Points, in no order, along strands that fork, close into loops and pass close to each other.
Points whose rows are less than 737 apart are linked; no others are. Some points are linked to none.
fata: 12 -237 217 -373 21 -261 148 298 158 106 -27 -75 188 51 423 59 38 -41 40 -89 42
Tof: 144 14 -60 -91 139 185 -125 -230 -21 -199 -31 78 -43 -90 220 29 217 -361 -52 48 -3
Zef: -75 -92 57 -32 -383 -8 320 39 321 124 -214 13 129 96 92 -106 367 167 81 0 -70
Bez: -67 177 -8 -393 95 -116 283 -2 -225 -37 232 -201 -40 -41 31 12 -69 211 -20 -30 247
Zunan: 270 186 34 -38 -556 56 -131 13 -46 283 -67 22 -333 -265 -206 127 55 344 -19 -47 -20
vipes: -146 89 10 198 -256 458 -195 -168 95 -42 20 297 22 -71 188 291 37 -199 -49 73 -184
rit: -429 -19 204 170 -94 -29 -115 304 -43 1 60 98 204 378 255 44 -12 -97 -42 124 161
Sul: -65 -3 -154 -419 54 -268 280 -31 -203 -30 133 -187 237 -89 187 1 -349 100 -11 -31 -3
gimu: 134 59 -151 56 -595 -5 29 -160 45 9 -62 34 81 -53 -136 -431 48 241 -173 94 126
rali: -206 73 277 187 451 165 -1 -200 447 -232 -117 253 17 52 -26 -167 10 -532 69 -45 291
Zete: 185 170 -164 -249 -136 -188 62 -12 -204 -107 250 -473 142 28 107 24 -233 224 36 19 -302
livav: 261 -78 -170 58 -104 214 202 79 261 47 -245 207 -137 -52 -411 -92 27 301 -96 -85 -136
pifaz: 196 37 23 -97 196 57 -318 54 -69 -313 -5 -80 95 -283 -30 -39 -184 -20 54 279 247
Mufel: -435 -281 -140 88 -45 17 212 -107 -79 -60 168 -154 -46 185 72 -55 103 63 164 29 -10
Bupe: 369 -105 31 105 205 -109 -279 -59 10 -297 -82 -66 -20 -164 -32 75 -30 -129 -184 154 362
geg: 133 -233 3 -296 283 85 -79 -49 -18 208 -24 9 76 -180 -51 -195 91 82 146 -79 -289
bep: 135 163 -93 149 84 58 53 10 -18 -183 196 259 252 313 352 -26 -99 -475 -227 -130 279
Bunu: 28 191 -20 -93 -203 61 -152 240 -213 147 -51 25 5 -130 -22 -281 281 21 -140 188 -173
dop: 23 -385 -149 93 120 -143 75 18 -127 29 -136 -85 150 134 264 -168 292 -231 190 -147 51
Reva: 79 314 151 112 9 90 4 267 95 -302 -155 385 200 415 325 -3 -89 -365 -107 77 58
medi: 67 62 33 126 71 -277 -193 108 19 122 172 -253 -287 44 -257 308 9 72 39 194 94
Gaz: 174 -179 -142 -63 138 -127 29 -4 -74 293 155 -236 -272 105 -337 213 -44 342 9 39 30
fopub: 22 188 -17 208 -172 -291 142 170 -353 -115 -59 -108 -249 -133 -77 51 204 78 -80 -121 380
zatap: 87 -83 -28 63 262 -88 271 -25 196 -284 -21 0 210 187 -129 -41 -25 81 -138 -145 209
neka: 249 278 302 -118 -20 -310 -224 332 113 245 6 -243 76 -203 107 -190 230 92 2 80 225
mezas: -206 -195 -119 -111 152 534 -21 -61 43 95 122 -85 -125 -9 -68 -145 -81 176 486 -165 -260
vuguk: 161 93 -32 -94 -460 56 -139 -92 -284 83 -115 15 -89 -214 -63 -166 105 157 -142 149 -25
Gilup: 190 -161 -298 121 109 -313 -20 -164 -427 -105 -141 -295 -177 -140 -279 251 -75 75 70 -9 -139
tamut: 136 138 104 148 -232 -482 -222 -99 138 246 -10 -65 -238 -188 -287 488 -13 221 225 158 203
sab: -99 235 12 -80 -27 101 18 69 399 -157 119 -82 -35 -48 -269 -501 162 59 -42 29 -21
Muve: 36 125 -17 -94 -194 -292 8 14 -197 104 33 -292 -429 -213 -67 99 101 187 216 -59 451
Vus: 231 -317 -189 -9 -271 15 207 -177 215 172 -172 6 47 -115 -97 -142 200 277 27 -108 -232
Kidep: -321 -180 -21 65 91 88 -6 58 -64 152 -32 337 -46 -185 -85 19 69 -53 -227 59 77
tibi: -340 -10 -18 98 216 9 156 -57 -134 -177 125 -25 -96 167 -4 209 18 -105 -17 -104 -161
dituz: 218 -242 -210 202 -92 -289 -41 -8 -143 -158 -177 -436 -154 -107 -113 61 172 79 108 -63 -72
leku: -190 -436 -3 -103 298 63 11 -75 -129 154 -75 324 -41 -74 222 70 -59 -183 -95 -95 39
zam: -123 28 87 165 311 259 -79 -269 112 -241 -67 234 -68 -95 33 41 -57 -521 -73 -85 172
luz: 69 364 67 191 161 155 -209 41 291 -114 180 -81 -43 44 -171 -355 365 -48 -125 90 -59
lavid: 289 -89 -31 -500 90 175 90 -98 -107 335 95 -104 -47 -168 1 85 47 229 112 15 -206
sevuz: -198 78 -162 43 -256 219 -70 -118 141 -8 143 105 152 1 -109 -455 -97 114 -34 86 50
Vep: -325 103 227 247 379 172 148 -213 175 260 145 136 389 81 108 45 -404 -379 85 -302 -155
bom: 233 -316 -357 88 -6 117 78 30 -97 379 -71 -95 -459 70 -391 123 7 342 70 -137 -130
Mugat: -314 233 0 89 -200 187 -171 -27 -330 -43 -15 2 -1 34 33 -41 189 -86 51 247 -247
nep: 77 -112 392 -291 65 -130 125 87 67 30 -47 -14 23 380 421 24 -64 65 -90 -109 149
Guram: -101 273 -78 83 -43 -256 141 25 58 27 40 -100 251 102 -242 -130 27 262 -20 225 -100
memak: 93 -456 -160 343 103 -317 151 45 -154 -64 -226 -180 39 81 -30 -107 117 67 13 -182 -156
Rufo: 333 85 212 -4 -109 -436 -317 140 173 128 -142 -171 141 -214 -90 21 -19 66 34 130 93
Sif: -267 36 89 -45 340 300 121 -152 -54 250 110 152 291 -29 73 -126 -98 -188 184 -285 -237
nazas: 353 -101 -154 7 -200 -273 -19 -159 71 -171 214 -142 -55 -112 -51 202 -276 84 -290 40 103
Tofo: -170 -90 65 134 152 232 0 188 -73 19 -122 335 -184 45 -45 -111 423 97 -284 -93 38
dov: -406 16 116 207 25 50 178 298 68 -166 17 123 79 148 29 293 -90 -62 -229 -145 -426
mudun: 128 90 66 -115 191 -21 -233 215 -272 -262 -99 -38 185 17 134 -313 -207 -111 17 45 296
vadiv: -382 101 175 179 279 98 208 122 276 53 164 240 339 80 -91 220 -320 -146 -5 -205 -350
Kebak: -272 -47 203 -145 82 160 -326 80 -323 -88 -122 92 -181 -129 341 36 -31 -476 16 192 -78
fik: -48 -252 -353 79 -33 -82 115 -220 -150 43 229 -96 73 -19 180 -231 45 -68 -21 -107 139
rasu: 281 -11 16 132 -40 -448 -117 178 -186 -194 -109 -138 -239 -256 -142 152 -69 -32 -235 -9 407
tovi: 54 14 -149 -80 -201 242 -56 -304 -215 -75 123 32 -24 -191 299 267 102 -250 -24 18 -118
babef: -394 108 -85 74 191 603 30 -38 90 162 216 -119 -233 207 -283 -79 -159 37 550 -45 -318
Pir: 65 156 100 225 26 237 -232 14 194 -68 -24 187 230 157 -85 -213 384 -143 -55 60 -239
Bol: -273 268 272 32 -98 -61 -58 262 71 -109 25 417 112 396 342 -76 -81 -345 -148 238 301
vasiz: 40 -237 291 10 -31 -138 28 217 90 134 -164 66 -56 97 32 -61 306 94 -337 -121 32
zozof: -203 123 -79 182 -136 236 -226 -31 -121 -121 -70 131 81 -320 -94 120 72 -142 84 196 -351
peke: -127 -208 2 82 -236 90 127 -94 323 -93 -335 229 42 67 132 124 263 -58 92 128 75
Nusal: 189 13 340 -147 -69 -274 182 65 210 7 -267 70 -131 138 80 101 160 148 -173 -161 295
mirev: -143 -259 -35 9 223 27 -4 -292 176 -5 167 195 110 -170 121 -31 -462 -477 -147 -247 -170
Losuf: -361 278 -332 -16 196 434 -16 -17 -85 -83 192 -182 -256 257 -378 -23 -370 129 414 132 -191
Bazev: 383 231 -112 -20 -378 -9 110 28 196 169 -47 -36 -431 42 -430 332 -144 369 -3 29 -131
setu: 241 113 269 -45 49 -208 -209 404 -27 88 -78 87 282 55 202 -240 59 -82 -90 22 361
gofi: 353 14 -53 77 -321 -225 146 -97 150 -34 118 -174 -186 40 -192 395 -298 385 -88 -97 11
gagi: 284 104 -138 -229 94 13 -33 -134 -258 113 214 -317 136 -71 88 191 -15 132 267 71 -195
nenen: -239 282 -193 -122 185 413 41 57 -434 -78 104 -65 -85 28 -241 -150 -267 262 330 104 10
piguf: -58 -218 -148 -127 -163 45 -8 -326 56 84 165 247 124 -157 150 86 -343 -160 -314 55 -88
Fadet: 55 -443 88 -255 140 -121 116 115 186 213 -222 262 84 21 516 74 -48 -306 -53 -32 51
fum: 2 -27 -5 20 -301 -213 -29 -92 89 -66 -311 5 -18 -76 4 277 178 -26 100 309 105
nira: -246 70 327 197 58 59 -182 -98 283 -135 -103 171 83 200 -84 -204 107 -182 8 97 -220
tubit: 102 226 187 -50 -349 -501 -169 -221 117 -48 -194 -176 -202 -108 -41 396 96 65 188 157 188
gafus: 121 -36 51 -26 -56 -173 214 107 228 -105 -117 18 307 104 -195 -121 -96 297 -101 61 5
fep: 146 149 40 24 322 28 46 -64 108 -265 180 149 160 130 152 -117 -250 -139 -301 -236 196
Ruvek: -355 111 -12 -203 102 234 16 258 -356 32 167 -95 111 -158 111 -89 -180 181 220 -100 -48
getoz: -304 136 304 327 293 166 -175 -47 294 -68 -65 217 328 212 56 -221 -38 -406 152 19 70
lif: 128 38 87 -170 -396 -483 -127 -283 -55 116 -111 -198 -441 -389 7 82 1 62 255 -3 270
Mato: -281 -171 334 -82 137 0 49 169 -57 -121 -72 94 134 317 301 -57 -248 -55 -124 -114 105
dig: -50 -69 -68 -37 207 312 63 96 -12 172 2 2 -28 125 -164 -178 81 207 216 -140 -420
ginab: 217 -113 -229 -48 -243 -1 -101 -304 36 54 276 -40 61 -167 186 281 -89 -148 -281 77 -69
rize: 215 -112 -369 339 -1 278 151 -7 64 283 -83 1 -239 189 -429 -46 236 219 -53 -12 -235
Gokez: 296 71 -279 -166 263 -155 5 -133 -334 -151 -32 -231 93 -143 -17 302 75 -18 150 107 -126
teli: -59 97 -78 -158 43 264 240 303 -181 4 251 -129 -107 4 61 -177 6 279 -13 -225 68

A piece is two or more points that can be reached from each other along the links. Count, over all rows, the pieces, the separate loops (a circle has one, a figure eight two, a Y none), the forks (points with three links) and the tips (points with one).
pieces => 4
loops => 5
forks => 6
tips => 4

How many points has the smallest loop of links through each point below? Write - if it is on no loop.
gagi => 13
peke => 11
Zunan => 11
vasiz => 8
rali => 16

A fork is a point with three links, a tip a point with one. Leave the first point through the second and follow the links. Name the first fork or tip that comes.
mudun / pifaz => tubit
Ruvek / nenen => gagi
Nusal / vasiz => nep
rit / Bol => Guram
fopub / rasu => Rufo
zam / rali => vuguk
dop / fik => Sif
